Points, in no order, along strands that fork and pass close to each other.
(in the rows, 128 means zero)
Points whose rows are less than 147 apart are linked; no others are.
tomer: [118 123 132 109 111 190  91  60 109 116  92 134 122 129  99 119 163 126
 108 166 122 112  92 145 135 126 121  88 133 151]
kigun: [140 116 149  81  91  50 161 135  75  98 152 163 166 102 110 164 145 151
 152  96  76 103 183 159 148 129 137 134 114 120]
Voti: [ 99  85  98 113 109 155  79 141 134 128  94 113 144 137 146 133 101 137
 118 137 202 129 128  89  75 151 139 109 159 151]
Kup: [150 141  84 161 143 142  57 128 178 149  74 109 119 160 171  87 152 169
 118 136 171 105 129 122 121 124 162 129  72 141]
Mobam: [153 145 156 168 150 150 177 122 138 139 151 121  67 183 128  80  84 133
 136  99 148 175  94 104 107 116 100 129 161 154]
Zik: [107 126 101  82 164  96 107 175 111 163 140 143 102 169 116 166 111 121
  85 161 109 101 140 125 152 145 120 123 127 184]
Kubup: [150 134 179 113 154 124 100  92 112 117 102  95 160 106 121 131 122 127
 154 157 105 114 128 135 152 172 139 117 184  87]
sug: [105  82  88 127  70 133 115 165 125 138 173  87 180  51 126 147 148 125
 136  87 142 115 140  97 115 159 136 131 149  54]
Bozu: [133 139 114  67  89 126 177 146  97 140 166 146 134 125 139 143 156  99
 113 116 134 139 142 149 143  88 158 141  95 189]
tof: [204 180 140 152 227 138 112  98 100 147 118  67 125 159  90 117 115 121
 157 173  91 110 192 119 155 172 123 144 160 113]
Podop: [193 175 129 105 131 205 122  98 116 116 130  98 124 149 159  85 129 107
 133 165 165 129 152 125 158  89 134 119 103 150]
Sorup: [144 134 148 182 131 115 123  95 154 129 115  96 116 105 137 103 160 139
 130 105 115 137  98 139 130 141 102  90 117  95]
gar: [124  81  86 115 124 123  99 128 100 141 164  67 170  91 136 164 159 109
 118  96 108 126 126 128 124 161 155 150 172 109]
zago: [160  98 162  79  74 109 168  81  90  79 157 137 177  85 116 151 167 127
 148 110  98 106 170 145 169 167 111 141 124  98]
gubu: [200 183 165 119 152  98 111 139 151 131 160 114 150 151 143 174 116 149
 115 110 140 134 157 135 113 106  89 149 144 134]
rirot: [ 77  96  74 104 110 152 121 145 100 147 152 148 172 140 109 173 167 132
 138 156 150 147 135 100 167 127 108  91 145 153]
fedo: [169 140  84 165 174 124 139 117 125 175 138  94 177 127 131 158 164 128
 157 127 121 147 136 151 175 128 126 145 138 116]
luza: [136 133 101 169 115 144  92 121 177 107  63 121  98 144 169  92  96 148
 116 133 148 132 133 158 107 137 185 142 114  90]
vizo: [186 182 194 139 178 151 136  92 124 143 105  98  83 204  91 152  68 112
 131 160 137 137 147 132 113 127  55 117 169 123]
tamo: [166 141 106  93 120 148 111 140 180 163 179  73 179 141 182 156 135 107
 112 127 187 160 137 122 146 113 127 143 130 146]
Ses: [ 98 143  87 163 115 167 116 153 142 139 121 102 124  72 165  76 155  87
 132 143 106 124 110 127 176 130 154 139 139 138]
binam: [ 83 128 132 119  73 134 167 153 203 105 164 147 152  85 120 132 171 112
 139 124 154 119 118 114 167 105 122  95  76  52]
fop: [108  99 151 120 115  47 153 115 122 116 142 161 124 120  83 160 128 143
  93  98  81 121 147 170 149 163 133 148 124 104]
dula: [143 121 151  94 192  85  97 117 120 154  99 127  95 192  78 156  95 117
 105 166 105 115 139 136 146 178 115 126 157 164]
sapug: [165 140 135  89 153 198  78 114 117 149 133  65 133 123 169 130 103 105
 117 180 155 126 135 106 100 124 122 107 136 139]
lilid: [ 89 117  76 133  92 134 101 149 148 110 133 141 142  53 109 139 141 119
 105 155  73  96 177 153 114 158 147 148  88  81]
lozan: [103 101 181 121 123  56 137 147 132 121 174 123 127 132 120 173 131 152
  95  70 118 100 143 137 149 161 110 148 153 111]
Mada: [ 70 117 176  77  54 107 184 152 175  99 134 136 155 111 129 150 169  84
 118 115 142 120 125 137 170 100 131 113  87 114]
Ter: [ 82  75 110 170 114 126 192  92  77 110 101 182 104 129  70 105 128 118
 129 100  89 164  62 155 107 114 138 114 128 143]
vevoz: [138 165 127 126  99 133 166 155 142 116 174 133 119 110 145 127 160  94
 104 109  95 142 160 153 177  67 136 150  93 117]
Mokar: [212 139 149 114 136  91 126 102 102 150 191 133 121 167 157  91 159 155
 128  98 112 109 168 118 155 145 143 153 143 168]
Beri: [135 102 117 106 155  99  70 157 133 152  91 122 150 110 166 152 108 145
 125 168 158 126 124 119  76 152 159 140 134 135]
viba: [149 133  78 162 127  90 157 138 130 145 138 149 165 158 135 165 126 119
 114 118 109 164 135 163 137 115 168 145 143 110]
Dalu: [107  69 137 120 111 104 139 113  49  97 129 130 158 100  92  89 123 151
 146  91 104  96 130 134 143 197 176 133 156  88]
Gavu: [107  86 148 100 171 134 147  92 120 160  95 124  58 209  77 128  74 138
  91 143 149 128 109 138 135 165 136 105 150 187]
faf: [105  77  95 131 130 101 122 104  58 121 158 103 164  72  93 147 157 120
 134  94  89 134 137 138 130 203 141 148 137 116]
beb: [128 121 146 135 176  98  77 120 177 146  54 128 136 134 154 175  54 140
 155 135 129 155 110 155  76 136 142 147 150 128]
Lemu: [ 95 124 125 164  95 122 113 134 197 131  82 128 123  99 155 117 133 101
 115 118 120 132 106 165 119 156 189 149  86  85]
miz: [113 139 105 129  89 129 129 138 118  68 122 168 116 100 108 135 107 120
  92 158  84 110 177 171 102 111 173 139 114  96]
babuk: [ 84 127 127 166  92 182 134 110 131  86  96 159  51 133 113  65 107 140
 117 117 169 130 101 124  53 108 141 104 104 119]
gono: [123 122  88 166 121 121 116 125 145 137 128 146 192  96 113 175 151 157
 156 109 102 158 112 136 109  84  74 120  83  99]
vugu: [156 133 180 154 184  93 115 135 155 145 126  98  95 129 154 117 130 110
 132  84 116 142  93 142 137 159 100 149 126 135]
zere: [147 142 109  65  91 133 167 114 137 122 173 164 150 166 152 126 164 152
 113 120 175 135 167 116 104  77 151 135  65 192]
fugu: [128 133 121 163 125 123 117 114 158 151  97 102 153  77 170  93 142  86
 132 134  85 118 116 157 168 139 191 164 125 109]
boso: [179 171 168 154 189 132 102  87 116 131 132  64 147 138 145 138 113 134
 184 141 115  88 174 133 125 148 115 113 188  71]
sasel: [166 138 157 157 124 137 120  90 148 139 174  84 132  66 132 158 180 122
 139 105  84 131 112 145 137 121  64 127  71 113]
Zuzon: [ 80  93  90 133  65 136 129 179 126 112 150 132 139 136 134 107 129 118
 101 100 191 109 117  83 100 141 170 116 162 119]
kipen: [152 110 147 114 163 117 139 107  78 111 128 154 103 138 139 116  65 178
 145 133 163 135 113  94  56 128 129 123 164 151]
niviz: [163 134 171 103 112 115 141  65 101  83 117 106 141 120 100 115 148 131
 152 142  99 104 155 158 183 183 132 121 144 110]
dirul: [118 141 110 158 169 138  78 126 179 164 120 101 160 113 164 112 158 170
 176 156 176 116 136 118 149 126 121 112  83 112]
Bobo: [ 87  93 121  92  45 134 155 132  67  88 144 151 142  96  77  90 149 137
 121  96 116  85 132 133 135 148 163 122 122  80]
kibi: [221 177 174  78 143  93 136 132 141 131 126 119 141 161 170 155  95 146
 131 128 168 127 164  92  72 107  98 161 151 173]
lobom: [150 154 141 101  86 184 129  83 140  94 112 133 153 109 149 107 173 122
 140 160 157 133 109 146 151 101 112 100  90 135]
kemir: [186 172 109 139 184 146 149  89  74 152 151 103 159 170  95 141 145  97
 158 162  97 141 178 147 197 157 137 134 158 127]
gup: [ 58  95 107  97 117 118 118 182 122 141 170 118 123 140 107 187 142 122
  93 151 119 134 129 105 146 131  96 115 144 143]
Teg: [146 127 131 116 172 171 115 110  76 127 116 140  65 168 107  95  54 156
 118 173 130 140 130  93  77 120 113  94 170 154]
tepu: [133 106 193 112 152  49 124 137 178 142 112 121 116 122 131 147 149 131
 147  87 114 107 103 126 157 165 102 144 152 135]
Kab: [184 151 191 101 187 116 109  93 132 160  73 102 109 186 104 174  83 131
 151 146 130 119 131 134 114 165  96 123 171 144]
Geket: [ 63 139  63 208 132 109 120 161 151 142  97 169  94 128  91 145 130 125
 100 141  78 162 120 152 137  94 111 145 100 125]
lufef: [177 180 155 141 190 125 128 114 123 143 116  94  86 173 144  82  74 127
 118 180 136 106 170 106 167 153 148 136 165 117]
dip: [ 56 126 123 153 118 115 141 157 155 108  60 198 106 122 119 160 106 128
 126 172 105 158  99 161 122  81 116 125  87 131]
bov: [ 74 126 122 126  82 172 109 163 145  76 128 137 127  40 154  92 135  68
 131 126  99  98  95 109 137 132 146 127 117 120]
rono: [108 129 117 151 181 106 123 184 110 172 146 138 128 126 133 142  94 132
 160 128  99 172  90 112 121 102 119 155 156 146]
mun: [ 33  89 134 133  79 116 174 140 129 102  92 213 125 108  77 143 146 143
 131 128 102 111  97 133 105  86 101 103  88 112]
Reb: [ 80  92 105 120  76 148 127 146  77  99 147 164 127 136 104 106 138 150
 111  90 140 104 126 110 103 121 167 111 129 141]
gamuz: [185 173 170 112 167 146 193 121 104 151 139 136  89 191 132  76  90 124
 122 125 171 147 101  65 139  79 104 138 142 176]
zep: [ 86 157 142 118 119  93 173 144 167 133  71 164 136 136 140 161 118  98
 115 148 109 157 116 192 158  81 116 131 101 148]
sop: [126 125 168  92 147 154  84 119 110 137 135  66 145 125 127 149 116 110
 121 151 140 120 112 102 140 156 101 112 175 126]
div: [ 87  86 120 122 136 166  53 143 112 123 100 112 141 111 128 126 123 186
 156 120 176 121 110  77  64 159  92  89 148 138]
tafi: [124 132 143 177 126 114 196 143 168 108 121 162  64 154 142  90  69 136
 126  98 154 160 107 126 109 121 162 153 139 133]
Vodu: [208 180 164 158 206 180 104 109 107 190 121  61  68 196 131 129  79 107
 118 134 133 143 122 121 108 114  77 126 128 142]
buvo: [127 117  95 157 113  68 177 163 138 121 137 170 107 153 174 127  86 125
 125 101 132 174 129 147 125 110 187 154 152 128]
rago: [ 79 141 108 173 120 154 117 174 191 101 131 173 122 124 130  82 143 149
 162 114 193 124  99  73  83 110 120 105  77 135]
Depi: [118 138 122 150 135 201  94 140 123 100 109 125  59 146 153  67  87 110
 106 153 159 139 121 101  67 110 115 111 149 142]
roki: [198 189 142 106 163 119 164 134 111 146 182 121 128 159 146  91 125 136
 122 151 139 101 188  96 194 124 133 152 171 132]
gubav: [ 64 104  85 161 111 119 116 137 146 131 116 163  96  81  92 128 166 113
  80 136  65 105 122 154 162 140 124 119  81 120]
dusa: [129 105 139 136 148 105 137 135  98 161 101 189 106 143 143 118  98 151
 163 126 121 155  75 119  89  97 123 126 135 178]
Guzag: [ 88 109 146  40  75 108 165 136 136 120 172 136 133 123 144 139 180 101
 110 102 142 112 105 124 163 123 137 141  97 176]
zure: [176 172 142 142 116 138 140 139 151 116 168  99 140  61 151 149 150 109
 134  99  76 127 172 159 165 104  97 178 100  97]
Bepe: [101 125 129 122 168 184 115  83  96 148  98 102  85 195  72 119 136 104
  91 169 114 145  79 128 135 138 114 105 135 175]
Dodi: [ 88 127 127 142 167 157  64 134 146 134  94 117 157 112 140 128 152 156
 190 166 154 118 101  90 123 128  93  90 124 125]
vovo: [129 131  70 172 108 167 149 142 106 145 159 120 123 102 146  73 206  99
 153 103 106 133 111 118 177 107 152 122 132 131]
Zam: [120 119  72 103 112 123 105 128 109 133 140 158 187 108 113 194 146 142
 136 142 138 147 125 147 114  91  90  96 103 124]
Molu: [185 116 172  95 123  99 119 141 107 107 142 135 151 141 154 103  78 182
 131 115 160 115 131  80  54 126 137 142 136 156]
vimun: [ 79 136  92 171  86 133 147 167 169 109 149 175 133  83 113  89 180 138
 148 121 142  96 124 102 136 105 121 102  78 115]
nutef: [181 148 122 112 141 137  99 127 169 142 155  78 177 137 176 199 124 144
 132 126 157 146 177 147 107 105 120 153 131  97]
Zubom: [ 69  69 101 125  79 114 186 143  81 112 109 213 131 129  77 102 121 125
 140  79 121 129  88 125  72 100 143 120 118 127]
Dit: [120 138 122 161  83 128 180 121 165  90 122 153  86 124 117 100 112 115
  89  81 156 148 107 140  90 102 134 139  98  97]

A fork is a point with three links. Follow the links from the first point to the second and name the forks in between, in order.
zago / gamuz | Kubup tof tafi
rago / lufef | Bozu Kubup tof
vimun / tepu | Bozu
vevoz / Bepe | Kubup
vovo / beb | Ses Voti

Follow the links from the first point to the second, and from the first to the third. Name the last point that the two ways share.
Sorup / vizo / tof | Kubup
Lemu / beb / gubav | Voti
dirul / sug / gubav | Reb
roki / Teg / gono | tof
niviz / rono / gubu | kipen
sapug / kibi / binam | Kubup
Dalu / luza / lilid | Reb
gamuz / Mokar / Zam | tof
beb / Geket / luza | Voti

A fork is a point with three links, a tip a point with one. Leave the first point through the second and follow the links. Name the first fork or tip that comes.
zago / kigun | Bozu
Voti / div | Ses
Sorup / vugu | Kubup
sop / sapug | dula
